A landscape with many peaks, sampled at points; each row gives a point and its height.
A climber steps from a point to the highest of its 4 nearest points, and stops where none of them is higher. Distance is the straight distance between rows; heights are no part of it.
<87>: [122 171 173 117 140 169 173 168 122 116 142  76 113 154 117 127  94 190
 120 159 113 107 151 117 127 147  97 147 154  67 124 100 148 111 154 130
 151 138  61]  height 3.79
<1180>: [155 124  94 145 160 120 120  92 127 134  99 211 125 106 149 106 173 100
 145 124 130 163 108 152 123 109 139 104 126 136 146 148 163 146 114 122
 125 128 157]  height 3.35
<749>: [ 91 149  97 141 106 126 137  92 181 122 136 120 131  74  87 127 144 115
 147  87  94 105 114 119 112  96 128 158 124 156 193 104 101 134 105 129
 100 151 124]  height 4.76
<666>: [159 203 124 177 101 138 112 125 194 159 115 134 161 102 141  63 135  96
 199 107  39 106 105 134 115 132 164  79  89 103 187 161 170 117 201 138
  98 133  97]  height 3.31
<150>: [172  72 164  48 103  86 151  70  74 113 125 102 118 111 169 184  79 160
  84 151 126 201  80  96 163 191  94 153 150  98 114  93 137 124  86 113
  96  99  88]  height 6.25
<1078>: [142 152 108 175 151 137 136  85 150 149  87 157 143  92 127 106 157  98
 167 120  79 152 106 159 133 110 168 112 119 132 165 154 179 118 144 125
 103 123 144]  height 3.56
<636>: [154  94 101 161 102 123  90 188 171 130 151 178 123 140 104 111 176 136
 144  72 149 122 143 101 139 154 106 115 108 122 149 134  61 129 108  97
 112 139 184]  height 5.90
<1494>: [103 156  88 152  88 131 126 109 202 123 141 152 146  70 116 116 164  99
 163  95  88 104 114 140 115 102 146 151 112 152 184 129 112 144 111 121
  86 144 121]  height 4.48
<952>: [137  97  96 148 138 107  98 120 125 134 131 185  86 131 129 123 178 124
 135 108 166 151 144 127 113 120 104 116 137 133 138 125  89 145  94 138
 143 160 175]  height 5.75
<79>: [144  96 107 111 165 114 113  90  94 122 130 182  81  98 130 118 151 107
  97 127 182 149 135 153 121 109 111 104 142 154 126 148 126 123  87 153
 148 138 174]  height 4.24
<93>: [128 182 145 147 162 174 160 146 149 148 125  87 138 142 106 103 102 142
 161 136 101 108 146 132 144 137 150 114 124  80 137 153 177  85 178 141
 138 158 102]  height 5.24
<628>: [148 144 187 112 136 164 151 136 128 144 113  92 131 146 134 152 104 173
 136 164 122 152 123 142 146 169 105 130 151  79 121 124 189 103 151 118
 155 138  65]  height 3.67
<182>: [128  92 167  78 128 118 164 113  95 132 110  79 129 134 139 188  88 156
 115 181 139 160 103 135 175 166  98 146 141 118 108 106 150 120 134 119
 135 101  85]  height 4.14
<357>: [194  69 126 158 121 118  94 192 120 156 153 176 118 141 124 104 178 167
 141  88 190 148 161 106 144 165 112 102 127 118 124 122  83 130 111 127
 140 134 194]  height 6.48
<690>: [100 179 195 126 135 155 148 151 179 103 139  76  95 112 106 143 141 201
  99 135  79 107 183  94  99 131  70 132 138  69 126  76 128 143 143 156
 124 184  74]  height 5.01
<345>: [113 100 133 127 109 100 120 185  92 101 135  98 114 204 122 142 139 185
 133 112 164 130 154 114 119 152 100 130 142 114 130  99  77 163 146 110
 164 110 124]  height 4.94
<1218>: [ 92 146  61 144  78 138  61 129 189 115 162 151 129  91 119 123 147  50
 152 114 104  72  94  94 118  88 111 137  90 180 152 146  87 136 126 109
  77 152 118]  height 4.52
<224>: [ 80  87 159  76 135 114 175 124  71 119 102  64 136 115 134 177  59 119
  95 171 138 123 113 115 185 135 143 181 133 138 121 113 122 102 132 151
 121  80 114]  height 6.38
<304>: [175 117 109 183 159 110 115 103 164 144  92 216 148 120 176  99 207 120
 161 116 111 160 104 156 103 128 144  95 127 129 139 138 162 136 116 131
 115 115 150]  height 2.64
<649>: [ 84 194 101 144 104 167 126 149 144 135 152  69 171 147 107 106  75 133
 143 136  92  91 147 137 140 122 169 133 125 127 140 146 116 103 161 117
 138 137 124]  height 5.44
<683>: [157  77 155 123 157 128 155 131  83 166 104 110 151 160 154 160 113 127
 112 151 169 161 121 165 131 171 151 118 124 119  54 162 212 159 140 118
 153 113 117]  height 3.07
<109>: [189 121  87 164 143 129  91 137 127 153 103 202 139 150 159  83 177  79
 160 104 127 159 124 148 138 133 146  77 106 117 124 171 167 134 135 122
 114 123 189]  height 5.49
<793>: [128 110 120 126 181 117 128  86 149 123 129 212 131  75 135 108 172 123
 133 127 126 164  97 153  94  98 155 131 143 161 133 123 155 111  78 156
 126 120 130]  height 5.52
<29>: [ 73 147 150 130 104  95 152 113 157  76 139  79  98 141  95 172 133 182
  93 107 105 105 149 100 113 108  74 159 129 134 166  67  64 166 139 144
 124 135  98]  height 5.06
<1308>: [ 90 124  89 156  81 116 100 139 221 116 169 218 123  95 123 103 178 107
 142  87 127  90 114 131  80  93 114 151  95 141 157 101  67 146  73 131
  81 154 134]  height 3.66
<1170>: [128 188 140 152 141 141 156 107 173 153 121 110 130  84 116 102 129 126
 169 121  65 120 131 138 136 114 145 106 121 121 187 138 166  90 156 132
 114 151  98]  height 4.12
<1459>: [142 117  62 143  99 165  61 170 140 147 137 176 150 124 144  94 155  50
 142 124 136  97 112  97 142 110 150  68 100 138  91 159 122 132 128 101
 102 105 181]  height 6.05
<546>: [109 151 182 101 168 126 159  96 149 145  99  97 113  78  88 161 120 120
 131 137  84 128 107 115 160 143 150 162 145 136 152 123 147  83 114 124
 125 126  87]  height 4.00
<266>: [ 67 145 144 103 101 103 162 136 101 106 131  62 137 137 114 156  72 145
 107 157 127 101 134 133 158 108 123 194 138 134 155  93  91  97 148 147
 136  79 114]  height 5.03
<42>: [127 150 180  95 144 176 180 140 130 149 107  90 136 149 152 150  72 152
 126 207 116 121 133 121 164 174 140 120 150  66  86 154 188  80 157 146
 157 127  63]  height 3.29
<1315>: [105 174 198  97 141 121 169 126 161 111 127  73  93 113  98 162 105 159
 115 141  84  99 134 102 143 129  95 160 139 117 158  94 118  98 132 140
 128 137  67]  height 4.38
<1010>: [ 88 121  62 138  98 150  79 131 117 131 123 108 160 148 116 123  89  78
 116 153 152 106 121 120 130 103 172 125 128 150  85 145  93 144 129 114
 134 112 192]  height 5.42
<1317>: [107 140 152 113 114  99 145 117 136 101 139  82  95 154 105 173 140 190
 110 132 124 123 125 101 108 131  65 150 151 120 155  78  99 159 136 121
 142 118  90]  height 4.88
<269>: [150  83 151  95 159 141 159 103  80 153 102  88 141 131 138 168  94 111
 101 170 152 155 112 144 162 141 138 131 135 122  87 147 205 134 129 134
 145 105 101]  height 4.55
<523>: [ 55 137 124 103  91 115 151 129  83 106 126  89 163 149 133 150  61 124
  92 177 153 104 125 141 144 108 160 200 126 138 108 115  82 118 150 134
 144  79 129]  height 4.93
<426>: [138 117 135 152 148 112 125 120 124 136 128 124 130 156 103 159 162 151
 138 123 135 156 129 135 130 141  98 131 143 120 141 113 136 143 135 104
 152 142 105]  height 5.25
<1182>: [ 98 162 120 161 116 115 127 122 180 125 150 127 137 118  99 124 151 149
 148  75  92 114 135 115 106 124 111 130 121 130 180 103 101 151 121 119
 124 164 116]  height 5.00
<618>: [ 87 134  49 131  94 156  65 127 161 107 134 127 141 112 110 123 124  45
 133 135 117  86  99 101 133  83 139 119 107 162 128 142  93 120 127 116
  97 131 155]  height 4.89
<720>: [177  88 119 115 183 132 168  80  86 139 118 174 105 106 143 110 134  52
 103 122 144 167  93 146 120 102 150 109 119 149  93 199 242 125 106 148
 130 120 150]  height 3.13
<1410>: [ 60 169 133 105  90 127 153 144 132 113 141  51 151 137 105 133  44 125
  95 157 101  80 141 103 161  96 147 208 123 149 147  97  75  85 149 153
 134 102 127]  height 4.90
<1155>: [ 76 164 161 137 115 171 156 204 152  72 137  71 133 146 122 108 111 195
 103  95 110  82 203  77  96 135  90 152 108  69 123  89  83 139 173 151
 130 162  97]  height 5.19
<1103>: [158 105 119 149 173  96 101  91 127 129 133 203 108 117 148 122 198 137
 129 138 153 175 124 137  93 140 116 120 152 138 127 124 131 127  81 128
 140 134 145]  height 4.20
<291>: [142  87 145 105 172 113 137  77  84 116 104 123 109 108 125 161 130 115
  94 155 145 163 101 131 150 143 128 143 135 147 110 119 167 134 109 140
 135 116 115]  height 2.88
<14>: [106  75 140  80 114  77 138 124  48  78 139  97  72 164 161 174 115 161
  99 180 168 138 103 112 136 124  93 156 156 140 112 112  93 150 133 126
 107 100 109]  height 3.53
<896>: [165  87 132 106 151 107  88 113 114 183 166 218  60 115 159 121 145 144
 117 117 191 140 154 137 106 106  73  72 138 141 141 117  34 104  85 164
 144 144 195]  height 2.25
<330>: [114 148 112 156 138 129 135  79 146 139 114 134 134  83 102 126 141 108
 159 115  91 130 115 130 142 117 152 143 129 150 171 133 151 120 119 120
 116 137 134]  height 4.22
<596>: [156 127 138 166 174 114 126 101 152 145 110 176 147 127 140 136 185 139
 161 124 108 186 113 165 105 137 128 108 156 134 145 123 184 137 115 109
 131 134 116]  height 1.43
<991>: [108  94 142  96 139 139 161 112  75 127 107  90 142 124 133 165  71 116
  93 160 153 131 117 140 178 121 160 163 122 133  90 145 160 131 136 151
 142  90 126]  height 5.70
<781>: [107 119  96 142 133 114 111 102 114 105 112 119 114 128 106 147 135 114
 127 129 149 129 128 131 143 105 125 154 131 143 149 128 113 132 121 132
 134 128 154]  height 4.91
<1492>: [166  91 139  93 195  94  65  97 139 139 146 231 107  98 165 117 166 161
  96 154 165 194 104 162  72 128 125 102 161 171 105 105 153 110  36 163
 121 111 137]  height 0.26
<501>: [141 143  97 162 139 153 129 126 122 148 106 128 173 139 125 107 127  92
 158 119 106 148 101 153 147 134 185  90 118 116 125 170 200 140 159 118
 118 111 166]  height 3.09
<484>: [111 196 149 144 143 182 160 178 160 115 138  67 134 133 115  85  84 163
 138 145  94  73 188 100 141 131 144 154 134  67 125 122 138  95 166 154
 140 156 106]  height 5.20
<1049>: [113 120 137 122 145 131 149 116 111 129 112  80 130 139 110 163 107 147
 132 144 148 136 131 144 156 146 124 141 139 124 136 128 152 136 141 120
 152 121  97]  height 5.31
<469>: [175 112  81 121 113 162  87 151  76 162 129 156 125 137 132  87 123  86
 120 129 171 131 142 133 110 117 178  71 117 137  55 176 141 131 110 129
 139 113 227]  height 2.86
<778>: [145 119  91 155 106 150  80 177 145 129 130 136 183 173 116  99 142 136
 146  83 135 116 144 115 139 150 153  96 118 131 132 158 126 133 139  91
 129 124 181]  height 5.21
<145>: [128 105 107 163 128 111  99 147 156 129 140 166 113 154 104 132 174 141
 145  94 147 135 146 113 128 131 105 129 120 118 153 111  86 148 114 106
 147 154 158]  height 6.41
<686>: [ 96 172 111 133 111 143 121  94 163 123 116 107 139  50  91 125 111  78
 153 112  73 104 109 120 157 103 171 141 132 153 178 136 126 111 126 135
  89 131 131]  height 4.21
<1355>: [ 93 119 129 114 152 119 142  99 106 112 106  95 135  99  90 161  98 112
 116 135 119 122 115 130 172 103 133 178 124 139 158 125 118 115 130 135
 128 110 118]  height 4.63
<644>: [165 122 113 179 142 112 113 142 176 149 127 222 149 134 150 105 196 125
 176  89 117 146 116 149 111 145 131 107 113 119 153 133 127 145 119 114
 114 124 143]  height 3.45
<1457>: [ 98 110 136 117 106 122 166 114  57 134 117  99 155 168 156 158  64 124
 103 168 151 125 147 160 144 147 174 168 119 122  71 158 108 150 156 131
 156  83 128]  height 5.14
<593>: [159  77 155  83 146  98 112  84  90 119 114 133 109 101 127 177 128 137
  97 154 138 188  91 134 142 170 105 154 142 130 102 101 160 139 101 117
 127 121  83]  height 3.64
<1091>: [107 217 164 120 142 139 168 144 175 133 132  81 115 109 106 101  84 129
 157 155  73  87 164 106 155 122 156 126 129 105 156 157 164  77 140 162
 116 168 103]  height 4.92
<257>: [138 146 182  94 118 143 155 141 124 111 138  71 107 158 131 155  99 202
 116 164 108 159 114 120 137 174  50 137 165  74 123  85 156 126 142 108
 127 132  54]  height 3.03
<528>: [178  85 140 101 187  96 122  74 112 125 125 187 105  99 143 155 162 125
  96 144 157 185 101 141 109 133 116 132 143 160 103 134 175 130  85 138
 137 141 118]  height 2.21
<1062>: [113 143 126 133 139 162 148 117 118 148 106  87 148 145 113 133  91 132
 133 136 119 123 141 162 166 131 156 127 118 115 117 160 183 121 164 132
 157 117 127]  height 6.22
<1491>: [114  97 130 125 135  84 124 106  80 110 118 104  97 146 115 165 145 154
 112 151 160 149 116 137 134 133 101 171 142 141 118 102 117 154 125 126
 145 117 118]  height 4.32
<1418>: [122 108 187  70 146 103 149 106  99 138 110  91 110  96 117 180  98 120
 111 166 115 156 104  96 164 146 115 162 137 125 125 102 132  98 127 114
 114 104  72]  height 5.12
<40>: [126 151 113 132 134 144 127  83 147 136  98 182 143  40 123  96 151  77
 148 118  68 133  81 151 128  86 195 133 127 147 161 144 181 111 116 144
  87 107 133]  height 2.73
<755>: [124 127 138 123 168 135 137  71 122 130  92 127 115  79  98 139 123  94
 131 128 104 151 110 129 169 121 160 158 124 148 142 131 160  98 118 133
 117 121 128]  height 3.83
<1217>: [107 149  94 166  88 141  97 163 197 105 158 115 163 143 104 114 138 107
 145  67 108  92 134  97 111 121  98 123  90 141 157 123  84 139 130  85
 104 158 140]  height 5.28
<118>: [129 175 199 118 145 175 157 185 153 119 120  83  88 162 128 127 113 166
 123 184  97 115 161 101 135 170  98 154 155  47  98 106 170 105 146 145
 117 170  66]  height 3.30
<41>: [111 151 147 142 129 140 139 156 138 102 143  83 135 164  98 127 129 184
 143 106 119 107 158 127 111 136  98 123 133  96 150 103 114 149 149 112
 156 153  91]  height 4.87
<147>: [164  96 116 168 162 115 112 120 108 143 111 161 128 145 144 122 180 126
 138 121 166 166 138 144 131 145 122 102 139 131 114 145 154 148 118 113
 140 143 163]  height 3.12
<1301>: [ 98 171 215  68 138 124 170 137 138 122 117  77  98 124 111 166  73 136
 114 166  94 110 130  79 177 142 103 170 144 128 147 105 128  69 116 130
 114 111  66]  height 4.19
<980>: [ 77 125 145  96 111  90 160 120 105  92 136  68 101 149 114 174  99 156
  97 147 130 112 124 114 149  93  97 192 140 138 154  88  68 127 150 135
 128  92 103]  height 5.04
<985>: [157 169 117 179  93 123  98 160 213 132 149 191 162 120 138  86 172 107
 178  57  85 107 124 126  95 133 132 113  70 124 174 153 107 141 154  98
  84 136  97]  height 5.02
<148>: [ 97 158 110 141  87 164 102 182 154  93 153  73 194 165 104  95  85 155
 127  96 113  60 163  84 105 142 142 142 120 126 117 141  73 123 147  94
 145 134 119]  height 5.33
<473>: [ 97 149 115 130 114 151 119 142  98 134 129  88 189 174 120 127  66 143
 128 132 129 102 154 144 137 135 164 155 130 117  95 154 111 124 156 113
 162 109 127]  height 5.62
<350>: [161  71 138  72 186 133 151  83  66 118 107 134 114  88 128 149 100  73
  84 130 147 153 104 125 144 116 137 137 116 154  88 156 191 117 108 151
 145 112 118]  height 1.80
<1356>: [143  85 131 128 149 115 142 128  50 140 111 117 120 151 149 142 124 118
 104 140 192 136 141 150 135 151 157 128 135 127  50 154 169 152 123 139
 159 122 150]  height 2.96
<1037>: [122 145  54 154 118 144  90 116 143 122 119 150 140 106 122 113 136  64
 146 121 109 126 106 129 147 102 148 117 111 139 152 146 149 141 132 115
 106 123 163]  height 4.47
<784>: [ 81 156  64 134  76 136  93 132 172 101 148  63 159 116 102 136  98  89
 116 118 104  80 127 102 134  91 122 158 116 154 157 112  84 118 130 128
 106 152 132]  height 4.98
<228>: [225  84 104 124 124 173  87 167 101 191 150 192 119  97 171  64 139  94
 117 114 179 127 151 133 124 120 127  45 122 131  86 159 100 113 114 138
 129 116 228]  height 2.33
<1326>: [126 104 105  68 112 107 136 114  27 109 113 116 108 142 149 126  72  90
  69 159 205 109 144 155 113  91 165 140 129 153  58 154 105 126 124 163
 132 107 171]  height 2.41
<925>: [175  80 124 140 162 129  85 139 127 177 138 232  76 105 181 107 167 145
 130 113 172 158 155 144 102 123  86  71 135 114 131 138  65 112  86 155
 134 139 193]  height 2.89
<516>: [118  46 154  68 122  93 181 111  41  98 108 101 115 139 180 176  80 120
  87 195 176 142  97 121 154 136 132 144 136 142  81 126 121 144 126 146
 110  92  99]  height 2.95
<1335>: [136 134 134 180 144 106 129 115 198 143 134 194 144 100 141 113 199 134
 175 108  98 143 114 153  91 108 145 127 127 130 181 116 134 157  91 128
 115 133 111]  height 3.54
<364>: [141 172  87 166 110 158 112 136 157 150 120 118 170 117 133  85 135  84
 180 106  60 126 112 150 147 122 164  77 102 123 160 157 173 131 174 122
 102 119 130]  height 2.83
<990>: [101 175 141 129 139 143 165 116 148 143 117  83 124 106  84 142 105 120
 145 134  87 110 140 129 175 121 143 135 135 132 165 133 152  86 145 137
 119 135 113]  height 4.57
<842>: [143  78 151 123  92  97 141 179  35 124 115 114 100 187 154 143 143 181
 133 132 196 133 154 126 132 180 147 115 150 131  56 119  66 154 129 116
 160 107 155]  height 3.23
<388>: [159 124  70 135 127 144  70 127 126 145 116 200 114 111 152  88 163  69
 133 114 152 133 126 139 134 107 123  80 116 146 127 152 121 127 115 126
 125 140 192]  height 5.32
<459>: [ 76 136 152 151  98 115 153 120 219 124 163 145 142  63  95 114 168 162
 146  88  85 110 132 115  77 101 138 135 115 165 190  76 106 153  83 153
  96 163  99]  height 4.40
<1201>: [140 122 120 122 103 137 115 139  52 160 115 118 155 168 139 137 100 103
 100 126 153 122 174 144 118 158 193 130 125 122  26 185  97 153 138 114
 173 104 179]  height 4.73
<589>: [146  82 145 110 123  88 128 115  53 110 123 113  90 176 147 177 128 151
 103 165 173 162 106 138 139 163  94 127 155 132  88 105 130 161 123 124
 134 117 105]  height 3.50
<535>: [151 109  95  80 121 126 127 127  50 144 137 129 103 135 141 109  86  82
  83 129 205 102 144 147 103  95 150  99 129 175  67 161 125 111 112 156
 153 129 203]  height 2.69
<1233>: [124 132  83 157 118 119  95 119 168 132 129 206 125 109 134 112 181 108
 160 102 120 128 114 131 110 109 128 138 113 128 164 122 101 151  92 121
 111 140 140]  height 4.05
<102>: [132 180 137 159  98 121 131 115 220 161 124 158 163  54 140  74 162 122
 198 109  64 109 113 150  92  99 172 118 101 140 202 123 150 128 136 143
  88 138  83]  height 3.96
<828>: [127 126  79 142  94 165  77 175 133 147 123 116 176 161 119 103 131  92
 142 117 133 105 115 110 137 133 191  81 118 159  79 170  99 140 129  87
 124 102 184]  height 5.65
<297>: [145 102  92 160 152 131 114 127 109 145 107 146 146 154 140 109 162  99
 144 111 149 160 129 145 145 136 149  97 119 133 106 155 172 139 127 106
 148 138 176]  height 4.10
<258>: [106 160  72 154  86 162  61 162 189 134 144 133 163 121 121 108 151  47
 167 127  97  83  81  98 140 117 139  92  85 159 143 155 124 139 158  94
  84 125 127]  height 4.49
<400>: [ 91 157 111 153  95 125 119 137 161 101 151  80 140 131  98 134 119 135
 127  89  96  88 148 109 108 106  99 150 107 136 162 110  87 145 142 120
 132 161 124]  height 5.13
<653>: [128 157 186 136 147 117 148  92 195 142 136 112 124  96  80 142 170 175
 147 118  82 129 113 132  97 128 133 144 152 125 164  96 150 120 102 117
 122 159  75]  height 4.03
<595>: [107 126  88 128 101 112  93 149 103 106 123  94 139 177 127 135 114 138
 127 115 173 112 147 129 134 130 144 157 132 136 115 107  82 143 128 115
 152 132 171]  height 5.22
<450>: [ 91 128 142 138 129  94 136  93 161 101 144 131 100 104  77 160 167 149
 122 110 117 113 114 108  99 103 108 171 128 147 164  91  92 157 101 132
 135 134 103]  height 4.82
<600>: [ 72 178 161 127  99 137 159 178 134  89 146  57 117 158 119 133  88 182
  91 135 116  71 174 101 113 111  77 161 121  86 144  73  76 128 165 156
 139 133  97]  height 5.26
<1361>: [ 88 123 151 111 119 124 171 160  88 118 123  77 134 180 145 136  79 180
 118 161 141 118 140 136 129 143 107 163 149 101 106 114 110 133 158 106
 155  94  85]  height 5.23
<570>: [147 122 101 112 171 129 127  73 125 123 102 225 125  52 138  84 157  71
 129 114 111 146  91 152 112  79 170 107 123 155 142 152 182 111  88 139
 124 105 146]  height 3.24
<709>: [148 150 151 170 142 130 140 150 186 113 152 135 153 151 113 106 171 170
 158  59 100 126 159 107  90 153  97  96 121  98 170 129 131 132 157 103
 122 169  99]  height 4.64
<815>: [ 81 208 140 142  97 177 153 181 140 115 149  78 156 150 113  97  67 155
 114 161  85  64 177 107 120 126 149 175 123  86 112 117  86 101 172 145
 149 130  97]  height 5.37
<255>: [171  80 142  88 171  89  93  80  96 128 140 190  89 102 148 153 162 148
  83 160 161 186 102 144  99 146 102 137 154 150  85 107 146 136  82 151
 135 141 114]  height 1.74
<461>: [ 96 145 137 158  97 129 129 150 193 102 159 130 133 138  96 134 144 153
 128  46 102  97 169  89  91 127  85 119  85 122 157 103  77 160 130 111
 123 176 120]  height 5.10
<439>: [139 158 112 164  93 157 105 175 188 114 151 121 173 137 119  82 134 128
 179  67  95  88 134 108 126 133 123  96 103 122 182 150 129 134 157  92
 109 162 126]  height 5.11
<137>: [ 89 113 133 111  84  96 160 146  53 104 115  92 124 181 166 148  89 148
 106 175 167 119 136 145 125 134 142 178 145 122  88 120  62 134 144 111
 149  85 122]  height 4.97
<864>: [167 127  76 143 144 145 132 103 109 138 116 177 129 120 151  96 149  56
 126 109 127 155 103 161 121  94 156  94 120 135 114 175 205 142 128 136
 118 115 181]  height 4.18
<418>: [154  77 134  74 133  92 110 119  39  96 136 141  46 155 150 150 142 140
  98 159 209 137 127 131 120 127  97 114 151 161  99 106  82 132 130 168
 129 132 164]  height 2.51
<506>: [136 119 162  87 135  95 128  88 125 129 137 128 101 112 104 181 141 174
 112 145 114 174  95 110 121 152 107 170 151 127 129  71 122 140 106 124
 122 121  78]  height 5.74
<860>: [148 107  83 111 142 133 126 106  83 116 112 137 125 126 123 117 103  62
 100 126 163 143 119 152 127  97 153 113 123 158  98 161 172 142 113 150
 143 122 182]  height 3.32
<1065>: [100 157 109 138  94 167  84 156 137 130 145  93 206 179 108 111  89 132
 130 128 105  85 143 113 112 147 195 125 123 130  92 164  77 120 147  79
 150 104 148]  height 5.46
<186>: [147  74 188  64 123 128 168 120  81 138 101  78 135 107 162 200  65 122
  84 187 146 172  97 124 179 187  99 136 142 104  99 114 176 120 115 136
 125  92  80]  height 4.11
<541>: [129 180 193 141 149 148 157 133 181 127 137  88 102 107  99 120 135 162
 136 134  73 118 158 115 117 127 111 125 144  90 166 119 145 103 144 125
 123 174  66]  height 4.69
<1486>: [104 116 148 161 105 105 125 137 228 140 165 169 143  72 131 104 186 161
 173  97  87 113 101 132  75  89 150 127 114 162 199  68 154 155  85 158
  84 130  98]  height 4.04
<770>: [181  93 124 106 137 122  91 118 101 186 160 197  82 106 159 103 128 109
  98 105 191 133 143 164 107  96  79  70 127 169 128 140  64  98 102 151
 152 140 213]  height 2.00
<211>: [187 111 103 133 176 124 122 104 107 161 120 206 100 111 176  93 169  70
 124 114 162 158 133 160 100 106 125  70 125 142 109 164 171 126  96 146
 135 132 194]  height 3.08
<415>: [140  95 122 143 136 108 105 146  65 128 116 127 114 173 132 137 146 146
 129 123 201 147 144 145 133 159 128 124 134 132  87 120 110 156 139 131
 155 130 156]  height 3.91
<782>: [195  91 107 152 164 137 151 129  92 169 112 160 134 163 155  99 144  64
 133 111 141 166 104 169 105 119 178  93 105 117  82 204 249 148 138 148
 130 115 179]  height 3.22
<834>: [ 79 183 142 116 102 150 156 154 101 116 138  70 165 167 134 123  61 171
 107 147 120  89 154 133 136 133 140 174 134 100 112 127  89 104 160 126
 181  94 106]  height 5.48
<121>: [158 166 175 179 141 122 150 146 233 135 134 185 160 103 149  67 178 182
 191  89  63 118 121 127  58 130 138  95 105  92 177 112 144 145 153 142
 103 156  73]  height 3.26
<569>: [118 125  53 115  91 154  63 139 159 132 141 198 100 104 136  96 141  62
 142 124 146 102 109 104 139 102 113  88 116 157 128 141  75 106 117 116
 100 144 177]  height 5.45
<1256>: [148  67 148 103 106 107 168 130  62 124 121  85 129 177 174 179  87 162
 109 185 172 164 106 147 141 182 109 122 146 114  66 128 137 162 115 110
 129 106  84]  height 3.05
<319>: [170 104 170  90 124 114 134 118  95 134 128  98 136 157 156 176 106 178
 113 164 145 198 113 158 146 199  80 112 157  96 100 116 180 141 141  97
 137 127  79]  height 2.60
<907>: [199 104  86 131 131 153 106 146  85 176 139 167 126 134 162  71 142  53
 127 122 157 140 126 141 108 114 179  54 111 127  61 185 185 136 117 138
 140 122 222]  height 3.25
<1101>: [147 128 112 160  83 126  98 181 198 118 163 166 145 144 118 102 170 131
 157  56 112 112 141  95 125 136 100 118  88 134 152 138  79 130 127  79
  96 148 152]  height 5.51
<557>: [168 154 137 167 168 138 138 117 165 145 113 121 156 140 121 108 142 146
 168 108  90 151 126 147 132 140 132  94 132 105 154 142 178 109 173 110
 124 145 102]  height 3.10
<1347>: [114 151 155 153 134 164 149 176 169  81 150  96 138 139  94 109 139 193
 122  73 107  99 185  86  98 138  77 119 118  85 147  94 104 140 155 123
 129 173 102]  height 5.05
<965>: [ 89 175 194  97 118 154 183 153 125 136 121  70 122 142 123 131  62 150
 124 177 108  91 148 113 177 145 117 159 138 118 138 121 142  74 143 157
 140 120  74]  height 4.13
<1212>: [132 129  75 106 135 118  99  91 136 116 133 197  96  97 131 100 141  70
 120 118 162 126 125 142 132  88 112 100 135 170 135 140  98 108  97 138
 123 132 186]  height 4.45
<522>: [ 61 165 161 113  99 106 178 131 138  86 138  52 105 130 110 156  91 148
  90 136  93  82 144 103 143  89  93 188 125 128 176  77  62 101 144 160
 130 123 104]  height 5.17
<1232>: [124 124 141 122 134 128 138 162  91 130 123 101 148 192 127 138 118 181
 141 123 166 127 156 137 135 169 122 139 148 117 102 130 124 143 150  97
 169 117 115]  height 4.71
<998>: [176  93 133 134 182 111  92 116  95 145 121 196  83 127 153 117 182 127
 114 131 188 171 150 137 100 124  88  73 140 135 109 132 123 140  98 135
 144 149 168]  height 4.25
<100>: [152  75 147  86  96  78 141 119  55  98 143  96  91 169 171 193  99 178
 100 173 149 182  95 113 133 166  81 127 162 125  90  97 105 163 132 109
  92 100  92]  height 4.23

Call two points neighbours if one is among the 4 nearest of the other. Go from one point of each pair to the other, from neighbour to neighbour, staying as high as possible. Name the lowest point that can't be avoided.
<224>, <793> => <1103>
<793>, <150> => <182>
<1459>, <357> => <426>
<224>, <506> => <1418>
<1459>, <224> => <1049>
<1459>, <1062> => <1065>
<109>, <1459> => <388>

For each start below, name the point where the climber stops.
<653> => <357>
<690> => <1062>
<484> => <1062>
<1486> => <357>
<535> => <145>
<469> => <145>
<40> => <357>
<1347> => <1062>
<1078> => <357>
<137> => <1062>
